Each row is a point on a tangle of strands that fork, close into loops and nearly touch. The rows are in no order.
Points whose rows are less than 71.2 apart are linked; no others are. Some points are linked to none.
Z710: [  0  12 -24   6  -3  20   3   9  27 -10 -20  10  -5  37   9  -9 -37   0
  58  -3  -5 -17]
Z919: [  5  -7   5  -9  12  17 -13  -7 -26  37   3 -30  31   2 -13  10  -8  37
  40 -11 -15  -1]
Z89: [ 10  17  45   6   1 -15  26   0   7  26  12  -9 -20 -22  -8  39  28   8
 -59  17  -8  57]
Z571: [  4 -26  22  -8  -4 -32  -4  15   7 -23  32  10 -19 -24   2 -17  12 -60
 -34 -21  10 -17]
Z842: [  8  16  40  -2  10 -27 -16   8 -12  28  -4 -23  20 -10 -57  25  40   6
 -17  22 -24  19]
Z747: [-26 -14 -21   5  26 -21 -22 -20 -37 -11 -10 -18  11 -19 -14 -19  54   7
  11  16  -9   6]
Z219: [ 14  21  51  -5   1 -22   0   4  -5  21   4 -12   1 -13 -41  34  31   2
 -55  22 -20  35]
Z306: [-22  10 -55   9 -24 -15  27 -12  28 -45 -19  17  -2   5  15 -28  10 -13
  35  26  15   5]
Z853: [-10  10  10 -12   3   8   2  -9 -67  26 -15  -4  15   0  -8   6  -9  49
 -39 -11 -11  10]
Z833: [-11   8 -27  23  -7   1  22   5  30 -23  25  17 -32 -26  30 -10  23  -4
 -45   3   6  22]
Z904: [ -6   1  -9  20 -16 -11   3 -19 -24 -31 -35  35  -3  34  28 -19 -38 -12
  -7  -8  10 -28]
Z336: [ -6  -3 -39  -4  -9 -17  10 -16   6 -47  -9  21   1  14   5 -35  15 -42
  58  20  13  -8]
Z381: [-40 -15 -36   6   6  11  -4 -23  -7 -33   9  11 -13 -17  49 -25  25  18
   8 -22   1  -5]
Z205: [ 18 -12  34 -17  -1 -24  -6  13   9 -12  14   0  -6  -2 -12  -7 -10 -51
 -22 -17   0 -34]
Z323: [ -1  32  10  -8   5 -18   7  -9 -57   9 -12  -4   3  -6 -24   7  -4  30
 -67   7 -11   5]
Z706: [-37   2 -52  16 -16  -1  20 -30   2 -34  -1  27 -20   0  51 -24   2   5
 -13 -10  19  -3]
Z705: [ 27  -1  41 -24  -4  24  -4  14  -7  45  -8  -7  23  11  -9  32 -40  21
   1  -6   3 -18]
Z652: [  0  49 -27   7 -20   6  27   6  11  -9 -25  19 -11  10   0   6 -28  22
 -29  21  12   3]
Z996: [  9  36 -11   5 -24 -10  14   3  15 -26 -29  23  -9  22   4   3 -35  -7
 -34  14   9 -23]
Z26: [  5 -28   0  -1  21  -6 -15  -7  13   5  37 -37  19  -3 -17 -12   7 -26
  52  -6  -7 -20]
Z791: [ -1 -16  29 -17 -10   4   0  -4 -25  18  14   8  -3 -15  23   3  -6  12
 -34 -29  -1  10]
Z951: [ -1  -4  -7   4  -1  45   5  26  40  15   8   2   3  25  20   6 -47   5
  55 -11   4 -15]
Z663: [ -9   1 -34  11  -1 -23   2  13  26 -35   0   4 -13 -17 -14 -15  35 -37
   9  24   8  10]
Z519: [  0 -17   9  -2   9  10 -13  -5   1  22  15 -19  18 -17  -2   7  21  26
  22 -12 -15  13]
Z472: [ 24 -13  12   4  15 -19 -14 -20 -17 -24 -19   1   4  39 -17 -25 -25 -50
  32   2   3 -51]
Z748: [ -1  -8  35   4  -3 -12  16  -8 -11  13  28   4 -24 -33  18  33  26   9
 -71  -2  -2  47]
Z580: [ 32 -30  32 -11  -8  -1 -14  -1  43  20  47 -12   6  -2  -2  17 -26 -28
  18 -26   5 -18]
Z138: [  7  54 -13  16 -10  20  34  19  22   7 -11  15 -24  -8  -6  18  -6  22
 -39  27   3  27]
Z905: [  6  27  26 -19 -13  25  18  27   4  15 -13   9  -8   9  -5  26 -31  23
 -49  12  -4  13]
Z216: [  1   0   0   3  -2  28   1  16  23  17  11  -8   6 -16   1  19  18  27
  16   1 -11  39]
Z317: [ -3  26 -42   9 -11 -30  11   2  18 -41 -23   0   8  -6 -33  -8  38 -36
  26  52  25  13]
Z25: [-20   3 -18 -11   3  44   9  16 -23  29 -19  -1  12   9   4   0 -13  61
  12   7  -5  16]
Z778: [ 25 -39  42 -14   6 -33 -26 -15  -9  18  35 -13  12 -35 -16   4  23 -23
 -19 -19  -1  -8]
Z331: [ 27 -14  19  -6  -4  29  -9  20  47  57  31  -5   7 -14  -7  42 -14  17
  41   5   4  25]
Z450: [-32 -37 -19  -2  22  -9 -18 -30 -22 -33  21  -2  -6 -25  35 -30  45 -13
   8 -16   5 -18]
Z332: [ -7  17 -33   9   8 -29  -7  -6  -7 -20 -24  -5  15  -2 -43  -7  33 -20
  37  44   0   6]
Z635: [ 15 -25  13   0   4  16  -6  -8   6  16  20 -22  14  30  10   4 -47  -6
  40 -29   3 -32]
Z873: [ 22 -11  23 -20  -4  34  -4  19  18  43  16  -4  13   1   1  23 -33  21
  22  -5   6   0]
Z349: [ 40 -32  39 -12   6 -24 -31 -19  -1  43  34 -20  16 -17 -32  21   1  -5
   0 -13  -1  -6]
Z115: [ 12 -28   9  -7  31 -21 -22 -10 -23   5  19 -45  23  -7 -37 -10  23 -24
  41   3  -4 -25]
Z262: [ -6 -39  -6   0  18  -1 -11 -23  -2  -5  32 -23   6   2  16 -25   3 -10
  39 -28  -9 -29]
Z345: [  6  38  11  12   3  -7  30  -8 -34  19  -1   0 -18 -19 -11  18  11  29
 -80  22  -9  23]
Z673: [-11   5   1  14  13 -11  -1  12  30   0   9 -14  -5 -12  -7   6  56  -1
 -25  15 -10  49]
Z95: [ 28   0  45 -10  -7  12  -6  17  37  44  15   5  -5 -16 -17  47   2  12
   4   9  -2  44]
Z865: [-16  19 -24   8  -2   4  18 -12 -34  -2  -4   9 -12 -11  16  -8   3  33
 -45   2   4  12]
Z506: [-12  24 -28  20  11 -20 -11  11  19  -4 -18 -16  10   2 -32  -5  55   2
  16  41  -8  28]
Z315: [ 12 -25  21 -12 -14  11  -2  13  44  16  40   8  -6 -17  18  12  -2 -12
   9 -29   3  12]
Z926: [-18  15 -38  15 -18   2  19   1  30 -24   0  23 -24  -6  24 -14  -4   0
 -12  -4  13   9]
Z148: [  4 -15 -16  -3   8 -26  -4 -21 -21 -31 -11  10  -6  19   1 -39   0 -50
  37   4  16 -32]
Z206: [ -3 -18  -2   5  12 -31  -8  18  11 -35  21   4 -21 -36  -1 -11  43 -65
 -26  -1  15   6]
Z492: [ 14 -12  17   9   3  -5 -11  -6  -8 -18 -11   2  -3  30   8 -21 -36 -25
  12 -23  -6 -48]
Z363: [ 22  27   8  -8 -13  -4  -6  15  16 -16 -37   9  -5  28  -6  12 -43 -22
 -24   5 -14 -32]
Z123: [ -6  51 -45   4 -12  16  13  10  21  -7 -39   9   7  21 -20   5 -25  38
  45  29   0  11]
Z226: [  5   3  25   0 -10  32   0  26  -7   7 -32  17  -1  28  18  12 -55   7
 -25 -10   3 -23]
Z630: [ 15  29  20 -14  -9  -6  -3  18  -5  -1 -13   3   3  10 -21  11 -20   4
 -37  -2 -10  -9]
Z908: [ -6 -39  -2  -1  30 -18 -23  -2   0 -21  24 -23  -2 -33   3 -21  59 -45
  18  -6   8  -4]
Z382: [-18   8 -24  12   8  41   0  19  24  23  -1 -12  14  -6  -1   9  19  47
  47  10 -18  34]
Z616: [ -4 -13  -7  -5  26 -29 -22 -10 -40 -10  -5 -17   7 -16 -36 -15  35 -20
  17   7  -7 -12]
Z282: [ 25 -37  26  -9   5   0 -19 -20 -16  29  27 -25  22  13   4   5 -33   2
  14 -34   7 -28]
Z378: [ -1   3  17 -10 -21  43  13  45  30   7  -8  31 -14  24  28  17 -53  -4
 -25  -7  12  -7]
Z182: [-18  24 -34   1  -2  45   9  25  15  16 -18   3   3   9  -8   7 -13  50
  39  20  -6  21]
Z613: [ -3   9   5 -14  16   2 -15 -15 -59  27 -18 -20  24   7 -29  -2  -4  42
   5 -10 -23  -3]
Z19: [ 35 -10  35  -8  -7   8  -9   9  31  10  13 -14  11  26  -1  14 -47 -31
  17 -22  -1 -43]
Z266: [ -6   0 -29  11  -7  -3   7 -17  20 -31 -13  26  -2  38  23 -32 -22 -28
  63  -2   3 -25]
Z783: [ 14  19  40 -14 -13  23  17  21  22  31   3   6 -14 -11 -17  41  -8  18
 -27  15  -1  40]
Z811: [-10 -27   7  -6  -9   8  -4   6   4   2  24   8  -8 -17  25  -8   2   2
 -10 -34  -6   0]
Z988: [  3  -4   9   3 -14  36   9  35  42   6  -4  22 -13  20  24   8 -44 -11
  16 -21   6 -20]
Z638: [  9  -3  16  19  -6  14 -10  -2 -21 -11 -34  17   0  39  13  -6 -56  -3
  -3 -19  -2 -37]
Z551: [-10  15  -1  11  19 -24 -16   4  -9  15 -10 -27  15  -3 -39   4  60   9
  -5  29 -21  24]
Z744: [ 36 -13  45 -24  -1  -5 -24  -8 -13  41  11 -15  24   0 -22  25 -23  12
  -3 -18  -2 -13]
Z56: [ -8  14 -16  -2 -18 -35  16 -24 -27 -40 -32  20   4  28  12 -20 -16 -22
 -12  15  14 -22]
Z809: [  1   4 -20  13  12 -32  -9  23  26 -34   4  -5 -18 -26 -21  -2  53 -64
  -9  19  26  21]
Z671: [-32  -6 -29   7  -8  33  10   3  -4  -5 -11  23 -15  15  43 -17 -27  21
   7 -18  14  -1]
Z482: [-12  21 -20  -2   7  16  -3  -6 -36  15 -29 -11  13   7 -24  -2  -1  54
  13   8 -17   8]
Z143: [-14  25 -35   5 -31 -20  43 -23   6 -48 -29  19   5  25  22 -29 -10 -18
  10  24  17 -12]
Z229: [ -2  30  -8  24  -5  14  40   6  16   1  13   9 -33 -25  24   9  15  17
 -55  15   3  37]
Z681: [-37 -24 -32  10  29 -14 -24 -30 -27 -38   2  -7   6 -23  24 -25  72   6
   9  10   7   3]
Z287: [ -6 -23  32 -11 -10  12   4 -11 -17  18  26  12 -16 -36  41  22  13  20
 -52 -21   2  37]
Z442: [-21 -46  -7  -1  13  -6  -6 -27 -23 -19  17   0  -7   0  37 -39   7 -25
  11 -40   4 -36]
Z719: [ -3  26 -29   2  -1  12   2  -3 -19   4 -44   2  12  34 -14   0 -30  40
  35  12  -6  -9]
Z418: [-19 -15  -8  -5  10  -9 -12 -22 -46  -9   2  -3  -1  -8  18 -25  13  18
 -19 -27  -8 -12]

A fork is a point with three links, a tip a point with one. Leave the first point through the second and follow the links. Name the first fork or tip that comes.
Z282, Z635: Z205
Z809, Z663: Z744
Z363, Z996: Z450

How many points has the smallest loop of links through each point below? Write none if it is on no loop.
Z226: 11
Z56: 9
Z450: 8
Z182: 5
Z382: 8
Z811: none
